Each row is a point on a landscape with many valleys, with its height.
From any point a ball rolls to the lowest of the 2 points nearest to it. It stops when none of these is lower. Distance is the straight distance between rows; heights are no part of it.
Riru: [-39 -29  21 -25  14 -21  17 -23   4  15  50   3 -17   2  10   2 -25 -11
  19 -31   8]  height 2.82
siru: [-19  -6  -5 -31  25 -29 -13  23 -13 -11  44   3 -10   7  -7 -20   0  -6
 -45 -23  -8]  height 2.86
Teg: [ 14  -2  18   6  11   5   5 -16 -22  22  32  17 -20   6 -11  -6   1   4
  -1 -26 -34]  height 1.84
pata: [-38  -8 -23   7   9 -12   8  -2  34  22 -15  -4  26 -21  16  13 -26  12
  14  21 -14]  height 6.18
nizun: [ 22  13 -11 -28  19 -11 -37  28  -3  -5   9  26 -15 -22  22 -27   8  -6
 -11  -8 -19]  height 2.24
Gepi: [ -7 -29  21   5   8   3 -20  17  19  -1  10 -26  -3   2 -12   9  -4 -53
   6   8  14]  height 4.28
vun: [ -5  12  -8  -3  10   7  17  -8 -17  14   8  -1   0 -11 -10  18 -31   3
 -33 -42 -13]  height 2.52
Rifo: [-17   7  13   9   9   3  38 -31  26  32 -25   6   8   0 -26   6  14 -17
  -4   5 -30]  height 6.82
zolub: [ 25  16  -8  17 -44 -18 -11 -15  12 -23 -33 -15 -16  27 -25 -24  38  14
  18  41  35]  height 4.17
nof: [ -8  12 -22 -20  -1   1  19   0 -15  20  39 -12  25 -12  43  32   4 -11
  27  -3  -7]  height 4.14
puzut: [ 34 -13  -5 -17  39  19   3  25 -74   7  24   6  11  44   8 -13   8   0
  39  -8  54]  height 1.91
Geg: [  5 -37  30 -12  11  36  40   3   7  20  22 -16  17 -13  12   7 -57   5
 -32  -2 -51]  height 4.81
Reseb: [ 11 -17  17   8  11  22   1  15 -12 -22  21  33 -10   4  -2 -26  34 -19
  38   9  15]  height 3.64
nezi: [ -2 -44   7  28 -12  49  15 -14  12  40   6 -24  -7 -17 -35  14  -2  12
  -9 -25   2]  height 7.27
Rep: [  8 -11 -11 -23  -2 -57 -26   4  27 -10  -9 -11  -6  17  -1   8   0  38
  28  -7  20]  height 4.25
Zesa: [-35 -12  17 -25  48   7  25  -5 -10  12  23  29  -9 -12  30 -16   8  13
 -27 -20 -20]  height 3.71
pim: [ -4  -7 -19   1 -27  31  -3 -17  -9  -3 -39  21  18  -2  11  24  21   3
 -14  26  -6]  height 2.23
kuv: [ -2  56  10 -23 -36  -1  -4 -25   2 -29 -49  28  22   7  11 -17  16  12
  -6  11  32]  height 5.05
noku: [ -6  13 -38  23 -30  19  -8  19  46   6   5 -17  14 -31  32  -4 -14  10
 -51  -1   0]  height 1.28
kugo: [  3  18  19  16 -19  28  14 -24  22  13  17  19 -11   3  -3 -14   8  17
 -32 -32 -21]  height 2.27
nena: [ 13  17  16   8   5   8 -20   3 -35  12  -9  11 -19   0   2  28 -29 -14
  30 -14  29]  height 3.69
Bogez: [ 40   3  -9   0   4 -22 -13   1 -13 -26 -28   4 -15  53 -41 -37 -10  -6
  29 -27  36]  height 4.11
mivad: [ -3  19 -24   5  27  -5 -19  29 -26 -14  18  -2  -2 -13  -5 -29  32 -11
  -9  25 -31]  height 1.76
pega: [-13 -18 -24  11 -15  25  -2   2  57  20 -34  -1   6 -49   4  -2  10  35
 -46  -2  17]  height 2.00
sul: [ 55 -24   7  -9 -10   6   9  25 -16  11  48  16 -15  31 -25 -32   6 -10
  28 -33  11]  height 4.85
dadi: [  7  17  13 -18 -51 -35 -24 -23  25 -29 -39 -16  -3 -12  -6 -35   8   8
  17  37  43]  height 4.46
rin: [  8  -3  -1   6  -7  -5 -35 -17   5  -5 -56  16 -11  63 -42 -12  21   7
   6 -18  21]  height 3.58
seb: [  8  29 -10  11 -36 -10  -3 -35  26   3 -19  -7 -17 -24  18 -16  -7  19
  29   5   4]  height 5.28
Padi: [  7  -4  31  25 -47  36  19 -42  35  -7 -35 -28 -13 -29 -11   3 -30  15
 -38 -21  -4]  height 4.49
Dez: [ -6   1 -11   6 -16 -24  -8   3  50   1  20   1  -1  -5   7  20 -12  45
  -3 -12  14]  height 4.65
pedin: [-30 -11  14  -9  41 -41  23  -5 -56   1  42  15 -19  22  36   1  -4   9
  22   5  -9]  height 3.63
zimar: [-19   0   8 -12 -11  13  19  -4  -4  11 -33  -4  27 -28  36  37  13 -23
 -25  31 -34]  height 1.63
bodu: [ 17  26   5   7   5 -24 -33  10  -2   8   6  -6 -35   3 -17  -8 -21 -23
  18 -19   1]  height 4.27
dozo: [ -5  -8  13  23 -20  45  29  -4  15  17   1 -25  11 -28   4  26 -68  11
 -23   1 -17]  height 5.37
Das: [-18 -17 -10  42   8  -2  -1  12  11  22  12 -23  24  22 -16  35  12  11
 -28   0   4]  height 2.80
bisi: [ 13  10  -3 -26   1   0   2 -10  -1  20  12 -49  19  -5  32  29 -11  -7
  -9  -7 -20]  height 3.70
sune: [-24  -5  26  28   6  21   9   3  56  -1 -24   5  -1 -33   8   4  21   9
 -42  13   2]  height 2.53
molis: [ 24  25 -22  15  -3 -51 -20  33 -16 -21  13  14 -41  16  -6 -24  -5 -32
  34  -7 -35]  height 4.76
Pum: [ -1 -15  -1   4 -46  13 -34 -38  11 -24 -60  13   0  25 -31 -18  17  18
 -12  10  26]  height 3.17
Pufum: [-27 -16 -11  -9 -21   8 -18  -3  86 -10 -43 -30  -1 -19   9 -32 -19 -21
 -11  24  12]  height 7.21
gof: [-23 -27  32 -18  54 -18  17 -20 -50  22  49  15 -19   3  12 -19   7  25
   2 -28   5]  height 3.41
nobo: [  4  42 -30 -29 -25  11  21  18 -11 -25  33  26  28   9  -8  -1   2 -13
   6 -14  11]  height 6.10
dizim: [ 23  -6  -2 -28  -5  -8  -9 -13  32  18   2  -6  -4 -63  15   8   5   8
  14  -2 -11]  height 5.27
zagu: [  8  57   4  12 -49 -19  -7 -35  -1   5 -38  16   1  18   1  -6 -10  -2
  10  -1  19]  height 5.43
zepi: [-14   9 -14  17 -21 -27   5 -10  21   8 -25  15  13 -24 -24  14   3   1
  10  20 -24]  height 6.50
nur: [-12 -28  -4  13   4  38  41 -19   4  23   6  -7  17  -9 -31  16  29  -6
 -13  11 -22]  height 7.05
mev: [ -8 -37  29  31  37  43  15 -11 -13  27  12 -31 -20 -13 -21  12   7 -18
 -19 -28 -18]  height 7.48
kidaz: [ -9  12 -33  22  10 -28  -9  38 -55 -10  15  35   0  31  -4   2  28 -18
  -7 -18  -3]  height 1.12
seve: [-30 -18 -21  23   6  41  34   9  36   4 -17 -28  21 -33  13   0 -27  10
 -14   1 -16]  height 5.82
vemu: [ 17  -8   8 -20  23  10   5  39 -62 -25  19  22   5   5  18  -7  -8 -10
  46  18  38]  height 2.33
Ponuz: [ 32  21 -24  17  14  -4   7  18 -48   3  -9 -16  22  23 -10 -24  -5 -31
  51  38   3]  height 5.08
sor: [ 26  -5 -16  14 -32  -8 -27   1 -17  -2 -52  23   2  16 -19 -16 -12  -9
  33  41 -23]  height 3.21
gemi: [-17  36  10 -30  45 -29 -23   9 -31  -2  17  11   2  25  -8  -8 -20   5
 -14 -21 -20]  height 3.22
Rutu: [  0 -26  -3 -15 -13  19 -12   9   9 -26   3  -4   5  21  -9  -4  20 -21
  27  17  31]  height 3.95
duf: [ 40   3  31  -4 -35   2 -31 -23 -14   7 -47  -7   9   0 -22   2 -15  -9
   3  28 -24]  height 2.46
kiz: [ -4 -38  10 -30  32  35 -11  -4 -27   1  10  22 -29 -12  30  -1  11  -3
 -28 -15 -47]  height 4.03
kinu: [ 16  25 -13 -22 -13  25   9  -2 -16 -31   4  25  15   7 -19 -26 -19 -14
  47  -7   1]  height 6.40
rasi: [ 25  15  10  -9   4  10  18 -22  -7  10 -30   5  12 -28  31  22  23  13
 -17  12 -52]  height 0.94
guva: [-16 -15  25   0  27  -1  19 -13  -8 -10   5 -12   4   7  16  17  37   7
  46  12  30]  height 4.02
mader: [ 35 -13  -7 -16  -4 -33  -2  33 -21 -14  19   4 -31  46 -33 -14 -21  11
  24 -40  24]  height 4.52
mopo: [-30   6 -24  -6 -23  19 -12 -14  42 -33 -37  -4  12  -7   2 -26 -19   2
  -9  14  -9]  height 7.01
kode: [ 27 -19  -4  15 -27 -31 -32   7   4 -24 -40   4 -15  12 -37 -20 -10   9
  34  37  32]  height 3.79
bepem: [  5  26 -18  -5  37 -19  -1  13 -33 -15  14 -28  25  38 -31  -6 -11   8
  35  13  -9]  height 5.47
zipuf: [  6 -15  18  -3 -13  23 -10  16  15   3  46  28  -3  -4  13  -4  13  -1
  -9   0  16]  height 3.23
dis: [ 25   5 -21  31  10  -7   4   7 -46  -1  -3   8 -11  -4 -20 -12  19 -18
  81  20  -3]  height 4.67
libab: [-13  -8   4  -2  16 -54 -34  20   9 -30  -1  -4 -26  41   2  -9   6   5
  13  -4   2]  height 3.93
todod: [-24 -19  35  16  25  -1  27  12  17  32  20 -23  12 -39 -15   9 -48 -28
 -19  20   8]  height 3.50
kez: [ 42  -2  -9  -6 -15   5   0  26 -62 -37 -13  28   3  25  -3  17 -19 -15
  45  19  27]  height 2.83
Pulel: [ 31  32  26  -8   1 -10 -23  -5  -2   7 -17  -1   3 -22   6   0  -7  20
 -11  20 -27]  height 1.68
nava: [-14  12  -6  22 -43  26 -10 -35  19  -6 -58  10  -9 -13  -2   1  26 -12
 -18   6  26]  height 2.72
bona: [ -4 -12  49   7  11 -12  24 -11  -4  21  29 -15 -16   8   7  21 -21   0
   0  -9 -15]  height 2.34
Gukot: [-12   6 -14  19   8  -3  25  -2  34  -3  19 -25   0  10  25   2  28  -6
 -10  19 -22]  height 2.18
muna: [ -7  -7   6  43  26 -14  -5  -2 -21 -12 -15  -2 -13  -3  -2   1  17   1
  62  24  25]  height 4.31
Zut: [-14  -7 -28  13   6  -9   1  16   5   3  46 -42  10  36   6  17  28   3
  -2  -3  -2]  height 2.50
Zos: [  2 -28  16 -18   9  36   5   4   7  -8   0   1  -1 -19  17   9 -17   9
 -33  16 -41]  height 4.36
Mizin: [  4   0  -5  17  32 -14  -7  23 -58   7  34  20   2  71  -3  -5  19  -4
  11 -17  31]  height 1.51
Fuma: [ -8   5  -6   5  17   4 -12   3 -55  37  18   5  -2  -2   0  35 -27 -16
  -9 -24   9]  height 3.12
rizut: [-14  -6  48  -4  37  12  39  -1  -1  55  32 -16  20 -18  19  25 -31 -27
 -18  -1 -13]  height 2.90
dob: [  1  -1  33   5   0  -8   9   7  37  27  15  -8  18 -22  -6  10 -25 -54
  15  38  11]  height 4.08
beduf: [-11 -12  -3 -14 -10  -8  17 -14  28  15  -8 -21  -9 -56  35  44   0  19
 -12 -16  -3]  height 4.89
Meda: [ -1  17   6 -14  -4  11   4  -8   8  -5  24 -22  -6  33  30  26 -28  -7
 -22 -41  -6]  height 3.16
zat: [-18   8 -19  -1  26   0  -2  45 -29 -32  25  31  15  31   9 -10  48 -10
 -12  16 -13]  height 1.45
vek: [-24  12 -23  -1   9  11 -21  18  53   2  11 -10  -3  -6  14  -6   1   1
 -51 -37  13]  height 1.98
seg: [-47 -28  20  -7  31 -12  25 -29 -29  47  52  12 -13   8  14  15   6  -1
   4 -51  27]  height 3.18
dimo: [  5  39  10 -14 -22 -15 -27  11   6 -39 -31  -3  17   7   5  -2  13  -4
  -7  29  54]  height 4.77
Bado: [  4  19  15   6 -23  -4  19 -22  56  -2  -2  -2  -2  16  10 -19  27  18
 -12  11 -19]  height 1.71
tuv: [ 59 -20 -14   5 -14 -10  12  34 -28 -48 -55  43   6  49   8   4   0 -26
  33  40  23]  height 3.36
modeb: [-11  16 -11 -24  -1  17 -18  -3   3 -34 -27  14  33   2  -7 -23 -43 -11
  23  17  15]  height 6.73
Mobif: [-26  -2 -38  30 -10   9 -25   0  -4 -13  -7 -25   2  -8  -4  22   4  28
 -22  -6  -4]  height 3.19
gedaf: [-39 -11 -15  -5  36   6 -10  30  24 -30  27   5   3 -25 -16  -5  10   6
 -48 -16  -9]  height 2.51
kat: [ 32   1  -1 -22  11   6  -4  27  -7  18  70  31 -17 -11  32 -12   9  -7
 -18  -7 -19]  height 2.78
res: [-38   8 -33   3   5 -16  10  -6  -7  -2  20  -2  -3 -49  31  25   9   4
   9 -16   3]  height 4.50
pev: [ 14  15  16  12 -46  17  -5 -39  29  27 -20 -38 -14 -21  -9 -12 -32  25
  -4   1   2]  height 4.91
ranep: [ -5 -27   6 -25  51 -27   2  -1 -47  -3  17  -2  -7  16  21   7  35  16
  26  23   2]  height 3.81
feko: [-24  17   3  12 -31 -51 -17 -28  27  14 -15  -5 -19 -17  14  12 -14  23
   3  -8  15]  height 5.03
pavet: [ -3  -7  -4  27 -20  36  16 -25   7   3 -45  -3  10 -31 -24  22 -16  18
 -58 -10 -33]  height 3.97
riton: [  8  -8  29   4 -15  53   9  11  40 -15 -11  -6  13 -14  12 -24  15  15
 -68  -3 -11]  height 2.98
gos: [ 23  12 -32 -29 -14 -13  28  14  13 -26  14  11   3   3 -35  -5  37  -9
  17  -9  19]  height 5.84
Pag: [  6   4 -30   1  -8  16 -11 -14 -13  16 -32 -28  11 -24 -17  14  12  34
 -43 -21 -27]  height 3.53
roza: [ 25  -8 -11 -33  -5 -24  -5   6  -5   6  12   3  -3 -36 -27  -1  18   4
  28   1   8]  height 5.60
kofe: [-11  28   8   4  29 -36  -6  10   3 -14 -13   2   7  45 -20 -14   8   5
 -20   9 -12]  height 3.61

For each start below, name the point where the ball stops.
pavet: Bado
feko: noku
zagu: rasi
nezi: Teg
mader: rasi
dis: Teg
Gepi: kidaz
Geg: Teg

Call two points neighbours if one is among the 2 nearest of the other. Go from one point of each pair to the other, from neighbour to neighbour, staying as low as possible. Name the highest point that can't be avoided.
rasi and Teg: Gepi
Bado and noku: Zos
Bado and Teg: kugo
kidaz and rasi: tuv
